Points, in no order, along strands that fork and pass close to each other.
Points whose rows are less than 91.2 apart are linked; no others are. Some points are linked to none.
z_423: [ 28  19  21 -26 -30  23 -18 -52 -16  32 -75 -40 -33 -22  24 -17   1  45
   8 -29   0 -26 -10 -24   7  17   8 -23 -30]
z_265: [  5 -45  -6  13  23  83 -24  26  41 -18  29  15  53 -18   4  45  17  14
  46  37 -29  54  27  35   2  17   9  30   9]
z_178: [-20  26  10 -10  -6 -42  39  -2 -33  27 -23 -19 -42   7 -16 -33   7 -37
 -56 -17  16 -29 -42 -53 -19 -30   9  -4  16]
z_35: [ -4   1   2 -31  18 -24   9   5 -22  38 -23 -19 -54   1   7   2   2  12
 -83  26   4  18 -36 -37   7  21  19  39 -17]
z_881: [-33  -3  33  17  23   9  11 -38  -6 -27 -70  -5  27 -26  47 -28 -39  20
  47 -60  14 -41  58  39  12 -16   0 -50   0]
z_296: [ -2 -36   2   6 -42  20   3  -2  -9  11  34  -9  11   6 -28  20   8  26
  22  47 -64  27 -43   9   2  45   8  -7  -9]
z_661: [ -4   0  14  22 -23 -31  -3 -21 -49  50 -13   9 -32   4 -13 -24 -11 -29
  -1  25  36  -6 -64  -1 -28  16  -3 -37  -2]
z_802: [ 40 -10 -27  -9  45 -45 -27  72  -6 -38  47  -8 -23 -31 -10  24   3  12
 -58  26   1  56 -44  19 -15  12 -14  40 -28]
z_16: [ 22 -22  31 -18  18  23 -57 -33   0  21 -74 -11 -35 -31  55   2 -22  46
  30  -3  13 -10  26  -3  17  44   7 -29  -8]
z_843: [-13  -8  -4  -6   7 -30   0 -10  19 -24 -58  12  24   5  11 -35 -28 -14
  23 -71   9 -29  94   7  22 -29   4 -17  -3]
z_911: [  9   1 -11   0  -1 -33  16  53   2 -46  58  13 -17  -2 -38  36  -3 -47
 -30  19 -41  12 -56   8 -15 -14 -35  -5 -18]
z_54: [ 23 -23 -31 -39   7   6 -53  25  -1  30   4 -19 -20  -1   2  10 -40  53
 -20  48 -31  24  -2  10  35  51  22  24 -36]
z_91: [ 39 -12 -14 -17  44 -25 -24  52  -6 -33  43 -25  -9 -34   3  29  24  28
 -63  24 -16  64 -38   4 -17  11   9  55 -22]
z_961: [-20  12  14  -4 -18 -30  13 -23 -43  45 -30 -12 -40   3 -19 -40  -1 -28
 -32   3  25 -11 -55 -24 -27 -13   4 -23  11]
z_440: [-21 -21  27 -25 -35 -12  47  11 -42  15  33 -17  -6  23 -36  25  27 -24
 -52  11 -42 -15 -49 -41 -31 -11  10  -9   1]
z_918: [ 33   8  -7 -36 -49  24  -9 -49   3  16 -69 -53 -32 -10   2  -5   0  38
  -7 -40 -34 -22  12 -40  26  17  23 -25 -50]
z_472: [ -2 -26  33   8  25  52 -39 -31  40   6 -62 -12   6 -29  56  -1  -2  34
  48  13  -5  15  63  13  -5  14   4  -8  13]
z_341: [ 28   0 -18 -38 -47   9  -4 -34   2  10 -52 -45 -17   5 -23  -7 -12  25
  -5 -35 -64 -27  18 -40  33  24  37 -21 -44]
z_532: [  8 -34  41  -5  25  53 -53 -39  14  15 -67 -10 -15 -36  66   9  -7  52
  47  17   6   4  29   8   2  40   5 -17  11]
z_556: [-22 -24  30  -8 -49  -3  46  -7 -42  23  24 -21   1  19 -22  18  33 -11
 -35  28 -39   4 -51 -18 -34  14  16 -10   0]
z_86: [-16  32  -3  39  13   3  41   6 -13 -37  69 -28  38 -32   1  14  63 -37
 -34   3   5  26 -32  14 -56 -16 -29  26  19]
z_986: [-11  19  -9   8  19 -52  10  31   5 -22  40  43 -10  20 -24 -39   3 -38
  -9  -9  45 -25   6 -25  -4 -33 -47  -5  19]
z_828: [ 12 -35 -32 -18   3 -29 -29  31  -5 -19   3  37  17   6 -64  19 -59 -22
  35 -12 -38 -36  38   5  41  -1  13 -66   9]
z_212: [-24  16  -7  42   7 -39  20  10 -42  11  33  16 -27   2   0  11   6 -63
 -11  42  49   0 -65   1 -48  23 -33  13  13]
z_709: [-16   7   8  43 -38  24  29 -15 -10 -10  48  -2  47  28  -1  14  21 -20
  27  23   7  -1 -30  33 -33  -9  10  -2  25]
z_451: [-10  16  28 -25  -8  19  56   3  -5 -11  33 -40  22   1  -8  26  56  -3
 -66  -4 -60   1 -20 -24 -23 -27  15  34   6]
z_362: [ -9  23  -6 -17  25 -35   2  -1  -8  37 -37 -10 -67 -12  16 -26  -2   0
 -67  11  36  10 -31 -37   3  17  -1  41  -4]
z_779: [-19  -3   4  13  20  55  12   1  45  -9  23   5  45  -7  27  -5  47   2
  30  10  21  22  41  25  -9 -22   1  39  35]
z_51: [  1  10   7   1 -30 -13   7 -16 -32  27  -2   0   3  20 -31 -31 -26 -12
  11 -14  -2 -24 -24  -2  -3 -12  25 -54   1]
z_906: [ 17   4  51  -8 -27  69  -4 -51  -1   6 -51 -44  27  -5  41   1   4  54
  34 -56 -16 -38  30  16   5   9  32 -29  -3]
z_860: [-12  20   2  27  -1 -39  52  32  -4 -38  71 -12   9   5 -36  13  12 -52
 -47  -9 -18 -20 -38   6 -39 -55 -33  -8   5]
z_185: [ 17 -25  -9  11 -12 -35 -32  11 -36  32  18  23 -33  20 -31  11 -60   2
   3  43  -3   9 -49   3  14  46   0 -36 -24]
z_345: [ -4  20  28 -18 -11   3  -4 -24 -46  26 -38   2  -8  -4   6 -29 -26   5
  24 -33   7 -54  -3  28  16   8  12 -89  -3]
z_405: [-24   0  18 -17  -8  13  29 -21 -24  28   3 -24  -9 -14  10   9  52  -5
 -53  32 -11  35 -53 -16 -25  24  12  33   7]
z_632: [ -5  -6   4  21 -29   9  31   8  16 -37  62  27  60  37 -34  24 -36 -12
  32 -39 -25 -20  10  15  16 -52  19 -27  26]
z_75: [  9   0 -28 -33  11 -14 -27   7  36  10 -27  22 -20  -4  -6  -4 -19   0
   9 -17   3  -8  57 -33  36   0  -4  18 -11]
z_691: [ -6   2  16 -28  22  -2  28  14 -30  20  16 -19 -21 -21  -1  25  49 -15
 -87  11 -14  15 -50 -39 -22  11   3  38  -4]
z_878: [ 16 -25 -40 -43   7 -53 -32  39  10 -14   0  50  -8  -7 -59  14 -60 -16
  17 -14 -20 -33  36 -21  53  -3   3 -33  -4]
z_360: [-11  28  -4 -18   2 -53  27  10 -24  12 -25  -4 -45   8 -27 -29 -17 -32
 -50 -14  -1 -28 -30 -65   0 -33   6  -7  -4]
z_877: [ -8 -18   1 -23  18 -31   0  14 -44  39   4 -13 -50  -2   1  11  -1   6
 -78  45  15  27 -58 -16  -8  34  12  27 -16]
z_431: [ 14  18   0 -17   4  -6 -39 -31  20  50 -67 -13 -59 -20  36 -11  -4  38
 -17  -5  48   5   6 -15  14  20  -3  25 -16]
z_111: [ 12  -6 -18 -36   6   3 -19  15   5  22   6  -9 -21  -5  -6  12 -23  30
 -23  30 -31  28 -20 -12  33  26  14  38 -24]
z_883: [  2  49 -19  -8  32 -21  15   9  34 -15   5  17 -17   2  17 -69  38 -14
 -46 -38  36 -27  34 -40   0 -25 -55  48  10]
z_888: [  9 -40 -15  62  23  -2 -35  19 -15  13  10  58  -3  22  10  49 -27   1
  52  66   1  25   1  59 -14  50 -15 -12   6]
z_167: [  8  18   6 -12 -26  74  -4 -39  48  18 -35 -51  17  -6  34  -1  32  33
  13  -9 -10   8  33   1  -5  -7  20  39   5]
z_504: [-10   3  -4 -12   0  15  -2 -12  50 -14 -50  -7  14   8  33 -21   9   4
  12 -44  25  -2  96 -14  10 -28  -7  22   7]
z_391: [ 21 -11 -26 -23  28  27 -22  50  43 -35  44  12  16 -26 -11  32  -4  16
   3   9 -33  38  -7   4  23   0  -7  44 -14]
z_778: [ 14 -12 -25   0 -24  23   0  55  26 -49  57  22  29  18 -37  48 -17 -18
  36  19 -55   4 -17  25   4 -11 -15 -15   7]
z_711: [  3 -17 -16 -14 -13  40 -12  22  39 -19  28   4  44  12 -25  23 -21   5
  37   2 -52  -8  43   2  22 -23  14  -3  20]
z_517: [-23  -2  -2  71  14  15   2  -6 -11  12   9  43  26  12  36  21  41 -24
  56  51  46  23   2  53 -45  18 -20   5  37]
z_446: [ 12 -13 -25 -13 -21 -32   3  41  -5 -31  32  33  31  25 -65  16 -52 -23
  31 -23 -30 -36  20   3  29 -27   9 -57  16]
z_724: [  6  30 -11   1  33  14  22  24  36 -45  50 -25  31 -40 -11  -2  58  -1
 -26 -12 -25  28  -3   0 -17 -35 -22  60   5]
z_180: [  8  28 -22 -20  -2  62  16  -4  61 -19 -14 -42   7  -9  26  -6  41  13
  -4 -26   0  15  56 -27  16 -20   0  68 -13]
z_192: [-15  -1  -2  33 -10  -3  -1  -9 -39  29  23   8  -2   2  15  30  10 -23
  -2  63  24  36 -70  26 -36  59  -5  19  -5]
z_970: [-17  34  35  13  -8  -2  11 -44   2  28 -52 -17   5  -3  26 -40  23  25
   2 -55  71 -28  16  12 -21 -37 -12   5  29]
z_39: [  3 -32  -3 -19 -29  41   5   3   7   5  28 -18  18  -6 -13  26  12  36
   6  39 -71  41 -33   6   9  36  15  26 -14]
z_978: [ -5 -31  28  40  12  30 -15 -22 -12  -7 -20   5  23   4  25  -8 -16   8
  61   0  -9  -3  38  38 -11  -6  19 -69  23]
z_739: [ -7  -4  29  47 -51  25  20 -41 -22  21  29  -9  41  31  -2   4   8  -2
  32   9  -3  -7 -35  36 -31   5  28 -35  16]
z_309: [-17  -2  34   0 -23   1 -13 -53 -23  58 -36 -23 -29 -16  21 -18  29  19
 -18  30  10  15 -61   1 -31  31   9  -5   0]
z_162: [ -3  19  -8  -1 -17 -40  12   8 -43  17   1  27  -1  18 -53 -31 -44 -35
  13 -30  15 -44 -10   5  17 -20  14 -75  -3]
z_187: [ -7   8  22  49 -36  -5  45 -16 -29   1  39  21  42  44 -26   7 -28 -34
  31 -22  11 -22 -32  29 -11 -27  22 -41  21]
z_583: [ -2  14  -4 -10  -9  49  16 -17  69 -26 -29 -26  20  15  34 -18  34  15
  -3 -53  30   3  92 -24  12 -38  -6  49   2]
z_92: [ 11  15  29  -3 -22  35  -8 -39  10  30 -49 -35  12  -3  29 -11   2  33
  27 -39   9 -22  33   5  -6 -17  19 -16   9]
z_250: [ -1   9  30   4 -15  78 -15 -57  42  31 -37 -49  24 -16  55  -2  44  41
  28  -3  11   6  24  21 -22  -4  11  29  16]
z_811: [-13  21   1   0  21 -42   4  11   4   0  -5  41 -15  20   1 -65  14 -23
  -5 -27  60 -22  26 -19  -3 -26 -35   3  26]
z_848: [-15  22  11  18   4 -15  39  15  28 -42  76  23  34  26 -22  -8  -4 -17
  -4 -34   8 -27  15   0   5 -68 -14   4  20]
z_184: [  4 -17 -15  10   2 -43 -23  18 -39  32  19  10 -41  19 -11   8 -45   0
 -24  67  28  19 -57  12  -3  41  -3  -1 -23]
z_275: [  8  -8   0   3 -41   8   5  -6 -17  13  22  -1  20  23 -38  -5 -20   0
  25   6 -36 -13 -23   1   2  -5  19 -42   7]
z_852: [-14  31  -3  42   7 -20  48  26   5 -51  79 -13  32  -8 -25  14  39 -45
 -38  -9  -3   3 -25  23 -51 -36 -40  17  11]
z_500: [ -1  -6   3  61   8 -29 -11   4 -27  33   1  54 -12  20   4  20  -4 -30
  50  55  50   1 -22  39 -33  29 -20 -23  19]
z_263: [ 24   5  35 -27 -12  27 -40 -49 -20  40 -76 -19 -36 -29  40  -8  -5  54
  26 -15  15 -22 -13 -14   6  37   6 -28 -17]
z_966: [  4 -57 -24   6  52 -40 -68  19   5   0 -22  38 -24 -11  15   1 -63  21
  20  32  13  15  59  15  35  39   5 -32 -13]
z_376: [ 16   1 -39 -41  -8  -2  -7   9  53 -22 -32   1 -10  -1 -14   2 -12  -5
  -3 -37   1 -20  84 -53  45 -20   0  23 -27]
z_571: [ 29 -22 -13 -28  20 -23 -67  -3   1  32 -27   7 -33 -11   5   6 -58  33
   4   9  -6 -10  31  -3  40  51  24 -23 -23]
z_141: [-19 -37  45  39  20  61 -11 -34 -23 -40 -34  -7  27  -4  41 -11 -30  28
  70  -5 -21 -12  28  47 -13  12  28 -77  26]
z_672: [ -3  12  18  -2  -2  21 -14 -28  27  15 -66 -18   9  -3  36 -17   9  27
  24 -44  25 -14  62   0   1 -24   1  -2  12]
z_193: [ 10 -10 -30  15  38 -18 -36  46 -19  14  30  18 -18  -8  17   5  -5  16
  -7  64  68  43 -23  36  -8  47 -10  38 -18]
z_225: [ -9 -11  44 -24  10  41 -12 -27 -46 -11 -80 -16   3 -20  36 -10 -24  34
  50 -30   0 -54  26  26  22  34  13 -70   4]
z_363: [-13   3  42  24  -7  31 -21 -52  -4  36 -35 -12  11 -19  46 -19  38  29
  28   9  51   1 -10  36 -36  -8  -3 -23  33]
z_824: [-16  -9  15 -17 -13 -40  40  25 -47  10  27  -7 -27  22 -40  17   3 -47
 -60   8 -32 -27 -56 -49 -24 -32  -7 -21  -3]
z_62: [ 22  -5 -33 -45 -11  16 -18  -1  27   6 -13 -16 -15  -5 -11  21 -23  31
 -14   6 -53  11  10 -33  46  21  13  35 -32]
z_277: [-12 -22  54  -2   9  59 -14 -33 -26 -24 -60 -22  19 -10  42  -7 -19  36
  63 -29 -17 -37  30  32   7  29  29 -71  13]
z_946: [  8   6  17 -25  19   7  28  20 -10  -9  33 -25   5 -26 -16  41  64  -7
 -79   0 -51  24 -39 -23 -27  -5  -1  41  -7]
z_729: [-22   7  -3  28  -9  -9  13  -9 -37  19  17   0 -14   3  -1  14  13 -41
 -13  52  32  20 -68   9 -39  32 -13  12   9]
z_125: [ -1 -14  41  37 -52  32   4 -45 -33  23  13 -21  16  13   9 -11  21  25
  43  15 -15 -12 -41  31 -31  33  28 -55   3]
z_974: [  2  18   1 -31 -14  56  33 -18  16  -1  -9 -52  16 -11  19  11  63  19
 -21   6 -47  30  -5 -21  -3  -1  25  68  -4]
z_487: [ 23  11 -40 -48 -25 -45  -2   2 -10   7 -39   0 -38   6 -45   6 -42  -3
 -32 -20 -48 -28  -7 -62  44   2  23  -6 -39]
z_855: [-37   5  26  38  13 -11  29 -19  17 -18  15  35  32  33  31 -48  29 -14
   6 -42  63  -7  30  22 -11 -46 -24   7  54]
z_559: [ -1  -5 -18   3  12 -16 -10  32   9  -5  30  38 -11   8 -22   8 -14 -15
  15  26  16  10  -7  -4  15  -3 -25   2   6]
z_897: [ -1  24 -13 -25 -13   8  14   1  17   0   1 -16  -6   7 -17  -7   3   0
  -9   1 -30  -2  -5 -32  12 -24  10  26   1]
z_727: [ 17  33 -34 -31  28 -16  15  30  41 -32   4 -10 -30 -21 -16   2  16   4
 -48 -21 -26   4  25 -54  32 -24 -30  57 -34]
z_868: [ 16  -8   2   7   9 -34  16  55 -25 -33  55   6  -7  -5 -15  64  12 -42
 -42  24 -35  33 -72  23 -42  20 -23  16 -18]
z_715: [ 12  13 -13 -22   1  23 -31 -31  45  29 -68 -22 -38 -16  28  -5   6  28
  -3 -21  33  13  43 -22  22  13  -7  36 -21]
z_154: [  3  46 -14 -14   7  -7  25  -1  38 -14 -29 -11 -37   8  18 -59  37  -4
 -46 -45  47 -26  32 -55   4 -31 -33  47   3]
z_748: [ 11  -2 -31   4  41 -42 -27  62 -17   0  39  24 -30  -3  -3   3 -18   4
 -26  48  57  30 -28  18   6  27 -24  32 -22]
z_95: [ 18   4 -33 -39  46  -5 -27  57  51 -35  35  20  -5 -26  -8  22 -15  11
 -13 -13 -18  20  23 -15  35  -4 -23  52 -29]
z_842: [-16 -29  26  15  31  69 -32 -22  59   9 -44  -9  21 -32  60   1  17  32
  43  26  -2  42  67  28  -9   9   2  19  14]
z_594: [ 11   3 -11 -21  11  54 -27 -10  58  23 -40 -19 -17 -25  40   9  13  30
   2  -2  16  35  43  -7  23  19   3  59 -17]
z_601: [ -7  -6   0  46 -25   5  -4 -12 -32  29  23  18  12  10  11  37  13 -10
  28  74   1  26 -60  39 -38  69  -1   8  -3]
z_239: [-13  37  21  -1 -36  20  53 -40  15  -2 -10 -41  15  22  10 -14  11   5
 -26 -49 -15 -18 -10 -18  -4 -46  38  30  13]
z_737: [  8   7  14   1 -24  38   1 -27  27   8 -17 -24  36  14  10  -1 -12  16
  27 -39 -24 -19  47   8  11 -23  36 -12  15]
z_210: [-32  32  28  33 -13  -7  65 -32   7 -17  56  -4  25  17  -3 -22   7 -31
 -20 -36  32 -17 -28  -5 -23 -54  10  10  39]
z_6: [-12 -48 -30  12  42 -52 -46  33  11  -9  -5  66 -12   7  -1  -2 -53  -9
  28  24  24  22  45   8  35  13 -24 -19  -4]
z_308: [ 11  33 -31 -36   0   2  34   4  33 -20 -31 -34 -40  -2  -6   6  20   5
 -59 -22 -18  -2  18 -74  38 -27  -2  38 -29]
z_542: [  5 -23 -11   4  -3  42  -2  17  -1 -15  39  -1  28 -17   0  41  23  11
  12  43 -32  52 -47  24  -5  30   6  38  -9]
z_823: [ 18 -39 -30 -22  36 -40 -71  31   8  16 -17  27 -25  -8   2  12 -68  28
   5  26   8   1  59   1  44  38  10 -16 -18]
z_675: [  4  -5  -7 -19  -4 -11  -2 -14  19 -19 -68 -12  10 -10   9 -16 -27  -8
  19 -64   3 -38  98   3  34 -17  13 -31 -18]
z_616: [ 19  14 -42 -45 -26   9   4   3  45 -28 -17 -20   1   6 -22  13 -20  -3
   0 -34 -24 -27  62 -49  39 -32  17  18 -21]
z_887: [ 16   3 -25  10  45 -53  -7  62  -5 -26  55  22 -29 -19 -15  12  -7 -16
 -47  23  29  31 -45  12 -10  15 -40  32 -28]
z_685: [ 19  11 -13  22  43   3   0  22  28 -49  62  -9  26 -56  -3  16  59  -1
 -25   0  -5  61 -22   3 -32  -4 -23  57   8]
z_461: [ 11  -5 -23  20  32  -4 -23  25 -28   1  34   0   0 -22  19  25  16  12
 -17  57  47  62 -44  29 -21  49   3  49 -11]
z_359: [-12   5  -4  49  11 -12   5  13 -14   5  25  45   5  15   8  18  17 -36
  37  49  51  12 -24  29 -29  17 -27   9  22]
z_948: [-35  -7  15  34  25 -37  17 -13  10 -27  -3  47  31  38  22 -61   0 -27
  17 -57  47 -12  51  17   7 -53 -23 -10  41]
z_894: [-37  -7  12  15  18 -40  10 -18  -2 -16 -46  28  21   4  18 -53 -31 -15
  27 -73  25 -29  61  36  20 -40  -4 -43   4]
z_268: [-31  -1   7  24  15 -51  10  -5 -15 -10 -23  46  17  20   6 -59 -23 -26
  27 -61  42 -17  44  23  14 -43  -8 -45  19]
z_450: [ -9 -20   3  -1  -2 -39  -9   0 -50  43   0   1 -49   8  -7   0 -24  -3
 -49  54  22  19 -66  -4 -10  38   7   2 -18]
z_509: [  0  24  -8  -8  39 -34   3   8  18  -4  -1  47 -25   5  15 -72  28 -25
 -34 -24  59 -21  21 -32   3 -14 -62  33  25]
z_31: [ 21 -17 -18 -21  -5 -47 -47   5 -30  36  -4  13 -43   8 -35  -5 -64  18
 -13  26 -10  -3 -33 -15  30  42  16 -31 -30]
z_422: [  7   8 -29 -21  44 -23 -39  29  -7  33  -5  -3 -48 -11  18 -27 -12  31
 -38  42  57  33  -8   8  17  31   1  46 -23]
z_899: [ 11 -27  -4 -37 -32  50   0  -7  20  18   1 -38   9  -9  -5  23  10  56
   6  18 -96  35  -1 -15  24  50  30  43 -32]
z_13: [  5  -5  22 -27   4  16 -15 -25 -24 -11 -82 -18  -8 -24  27 -10 -31  13
  36 -39  -4 -59  51  18  31  20  12 -69 -11]
z_437: [ 17 -23 -23 -17   2  37 -18  59  43 -45  55  27  26  -3 -28  48 -12 -10
  31  15 -50  27  -5  20  17  -8 -10   4   0]
z_467: [  7 -10 -21 -14 -30  -6   4  36  15 -46  50  18  43  27 -53  25 -44 -14
  26 -24 -46 -33  11   0  25 -39  13 -37  20]
z_490: [ 20   3 -15  22  26  -8  -5  31  -1 -44  55  -3  13 -32  -2  44  37 -12
 -21  26   0  59 -56  15 -32  20 -21  49 -10]
z_172: [-20 -20 -10  37  17  -1  17  32  19 -46  45  40  46  33   3   9   7 -23
  47  11   9   7  42  28  -4 -38 -28  -1  27]
z_204: [-17  25  -8  46  22 -43  23  27 -20 -12  49  31 -12  -3  -6  -1  19 -61
  -9  28  53 -10 -42   3 -48  11 -57  17  13]
z_637: [-20 -46 -30  12  33 -50 -28  33   9 -27   1  69   4  14 -17 -16 -31 -24
  40  11  11  10  49   0  26 -10 -37 -24   8]
z_921: [ -9  28  -8   7  -4 -61  26  29 -15 -27  49  29  -5  24 -48 -30 -26 -45
  -9 -18  26 -40 -12 -27  -5 -57 -20 -29   7]
z_432: [  6  -1  48  12 -12  19 -27 -45 -32  38 -35  -5 -10 -16  31 -21  13  27
  39  11  34 -13 -33  25 -23  13  -2 -51  14]
z_395: [ 16 -14 -31 -44 -17  44 -15   6  30   2 -10 -35   0  -7  -4  32 -13  43
 -12   7 -81  28  13 -26  43  36  23  51 -39]
z_599: [  3   2  17  53 -16 -27  -7 -19 -47  45  -1  30 -20  20  -2  -1 -10 -35
  31  43  43  -7 -58  22 -40  34 -10 -37   3]
z_478: [ -8  20  -4  24   4  30  28  -1 -11 -40  55 -29  48 -27  10  28  69 -17
 -12  23 -10  45 -37  11 -47   0  -3  36  19]
z_704: [  7  20 -10 -24 -21  69  15 -21  44   7 -20 -51  14  -1  23   4  38  22
   0  -5 -29  19  27 -18   8 -15  19  57  -6]
z_924: [ 12   7 -18   3 -15 -14  14  56  16 -52  67  20   5   9 -36  36  -6 -35
   8  21 -39   7 -38  17  -9 -23 -32  -8  -6]
z_98: [ -4  -1  -6  14 -15  51  16   2  -8 -28  51 -15  55 -14   2  39  57  -2
  14  44 -28  53 -43  24 -30  21   5  35   7]
z_23: [ 19 -28 -34 -38 -17 -42 -41  25 -19  15  10   7 -31  12 -42  14 -69  31
 -25  25 -43  -2 -27 -17  43  39  19 -23 -35]
z_592: [-28   5  24  -2 -10   5   8 -38 -20  43 -21 -26 -27 -16  19 -13  39  -2
 -40  35  20  27 -59  -5 -31  24   8  24  14]
z_218: [ 13   8   9 -19 -19  -7 -15 -17 -40  25 -24   2  -9   2 -29 -26 -32   0
  20 -24 -29 -42  -6   4  22  16  26 -76 -15]
z_876: [-22  31  -2  24  27 -29  51  17  -8 -12  46 -29  -2 -27  -7 -13  53 -42
 -74 -11  -1  -8 -20 -23 -45 -34 -36  19  20]
z_541: [  5  29  16  -3 -45  31  30 -47  14   6 -12 -28  32  22  -1  -9 -15  13
   7 -68 -29 -27   8  -8  11 -36  46  -3   1]
z_545: [-30 -15  -9  72  27  15  10  13  -2 -17  20  51  35  21  35  16  41 -26
  63  41  35  26  26  60 -42   0 -28  13  34]
z_531: [-21 -15 -11  49  33  14  10  29  13 -36  38  45  40  17  20   9  36 -23
  46  25  26  23  34  40 -20 -16 -34  17  28]
z_340: [ -7 -10   4  57 -40  51  25  -6   0 -17  59   7  73  39  -1  49  17  -5
  52  30 -25   1 -14  55 -31   1  15  -3  29]
z_164: [  9  24 -21 -39  -9 -54   8   4 -24  16 -35   6 -38   3 -46 -21 -38 -23
 -23 -23 -17 -33 -15 -57  27 -16  19 -20 -21]
z_674: [-18  19  30  12   7 -27   1 -26 -11  30 -55   9  -3   3  21 -56  17  13
   4 -55  79 -28  23  11 -17 -37 -29 -12  28]
z_87: [ -6   7  20 -36 -26  39  49  -6   0  -3  15 -46  24   2  -1  18  56  18
 -33  13 -71  17 -11 -27 -11  -9  28  46  -1]
z_528: [  3  14 -12   3  -8 -57   8  23 -35   4  15  40  -7  20 -54 -28 -39 -47
  12 -13  33 -29  -9 -14   5 -32  -8 -57   6]
z_646: [-29 -36 -16  24  32 -15  -9  23  21 -37  15  53  24  26   2 -23 -12 -24
  43   6  13  14  60   8  11 -32 -32  -8  20]
z_945: [  2  -1  35  27  -9   4  -1 -20 -52  22 -15  10  -1  11   7 -19 -16  -6
  43 -15  21 -34 -12  42  -3   4  10 -95   9]
z_913: [  4   9  -8 -30  30 -31  14  43   6 -23  28   0 -32 -17 -29  22  -2 -10
 -66  12 -38  10 -39 -28  10 -18 -19  24 -16]
z_414: [ 27  -5   2 -17  39 -14  -3  39   1 -32  39 -19  -3 -39  -9  44  44  12
 -76   4 -37  59 -36 -10 -21   7   1  54  -9]
z_908: [ 32 -23 -20 -39   9  10 -69   4   9  31 -14 -21 -26  -4  14  17 -48  60
  -7  35 -30   5  24  -3  38  61  32  11 -38]
z_534: [ 12  -5 -11 -23 -27   4  -5   1  -2  11  11  -3   4  10 -39  -2 -23   6
  11   5 -47  -8 -10 -20  16  -1  15 -14  -1]
z_770: [ 34 -21  -2 -28  -8  60 -42 -27  59   4 -60 -35  -5 -19  23  26 -16  35
  10  -4 -23  10  82 -24  31  35  17  10 -30]
z_476: [  5  31 -12 -32 -12   7  34  -4  13  -5 -21 -33 -24   8  -7  -5  15  -2
 -39 -10 -28  -8   6 -55  13 -32  10  31  -8]
z_151: [ 19   2  -7 -33 -22   4   8 -25   5 -13 -74 -22   0 -10  -6  -6 -25  -3
   3 -74   4 -61  76   6  46 -10  20 -52 -32]
z_298: [ -3 -24   6  31 -42  21   1 -21 -23  29  26   0  12  12  -8  19  10   6
  28  56 -31  19 -49  21 -19  52   8 -12 -11]
z_207: [-15  14  14  -2  10 -32  -4  -9   2  20 -35  23 -13  13   8 -60  14  -6
   9 -34  64 -15  31  -5  -2 -29 -26  -9  30]
z_607: [ 30   6 -42 -47 -41 -16  -3 -13   2   0 -47 -21 -17   3 -48   0 -30   3
 -12 -40 -55 -44  19 -45  48   8  32 -24 -47]
z_106: [ 10 -18  19  39  -5   8 -12 -18 -32  17  -5  18   9  18   2   1 -12  -6
  54  11   3 -13   6  33  -8   8  10 -73  19]
z_580: [-37 -20  23  37  19   5  -3 -25  31 -13 -29  11  35  11  45 -38  -1   7
  47 -29  22   7  63  30 -10 -41  -2 -12  29]
z_256: [  3  25 -16 -18  20 -24 -24  -4  11  40 -40  -5 -60 -12  22 -27  -8  28
 -44  11  48  13  -7 -18  15  21  -1  45 -16]
z_794: [-24  16  16   7  -6 -43  55  16 -22 -19  50 -17  -5  22 -35   1   3 -43
 -58 -10 -25 -35 -43 -26 -26 -60  -3 -13  12]
z_826: [  1 -25 -33 -35  17 -29 -32  30  33 -16  -6  39   1  -9 -25  14 -41  -8
  20  -8 -15 -14  58 -22  42   0  -5   2  -5]
z_325: [-29  22  26  45   4 -16  49 -23  14 -21  44  28  25  24  12 -38  27 -25
  -7 -39  62 -23   5  10 -17 -45 -13  11  47]
z_683: [  6   2  44  21 -31  13  -9 -36 -51  37 -14  -8  -7   3  12 -30   6   9
  36   8  14 -22 -47  24 -26  23  11 -70   1]
z_706: [  9 -10 -20  18  20  25 -18  15  -9 -14  38   2  18 -23  14  38  25   8
   2  48  17  63 -48  27 -16  42   1  52  -8]
z_326: [-24  23  31  42 -29 -10  53 -35 -15  -5  41   9  30  29 -13 -13  -7 -41
  -2 -29  42 -22 -41   9 -25 -38  17 -16  32]
z_466: [ 21   7   6 -38 -13  17 -11 -34 -14   0 -87 -24 -18 -21  12  -4 -19  16
  13 -57  14 -61  53   3  37   9   6 -59 -32]
z_400: [ 13  29 -30 -32  34 -23   1  41  42 -28  29  14 -20 -17 -25  -8   3  -3
 -27 -18 -16  -2  16 -35  22 -25 -38  42 -18]
z_837: [ -4  -1  10  46 -27  -7  41   0  -8 -23  50  36  46  43 -33  17 -35 -33
  33 -34   0 -22  -7  22   5 -42  17 -41  28]
z_505: [ -4   8  41   8  -8  60 -23 -57  15  40 -43 -31  13 -25  57  -5  44  48
  30  12  30   2   6  27 -31   0  -1   6  24]

Follow the links from the first point to the second, and from the first to the third. Name the last point that the two ways share.
z_13 / z_727 / z_509 -> z_51
z_309 / z_724 / z_478 -> z_706
z_162 / z_13 / z_739 -> z_945
z_852 / z_823 / z_592 -> z_542
z_298 / z_860 / z_823 -> z_39
z_921 / z_778 / z_432 -> z_51

A fork is a point with three links, a tip a point with one. Leave the first point through the second and follow the links. Name the first fork or tip that comes.
z_855 / z_948 -> z_945
z_193 / z_748 -> z_946
z_432 / z_363 -> z_704
z_298 / z_601 -> z_204

A fork is a point with three links. Follow the links from the first point to the second and name the forks in between, in order.
z_685 / z_111 -> z_706, z_542, z_39
z_154 / z_432 -> z_811, z_51, z_945, z_683
z_87 / z_683 -> z_704
z_185 / z_715 -> z_256
z_476 / z_811 -> z_51
z_883 / z_51 -> z_811
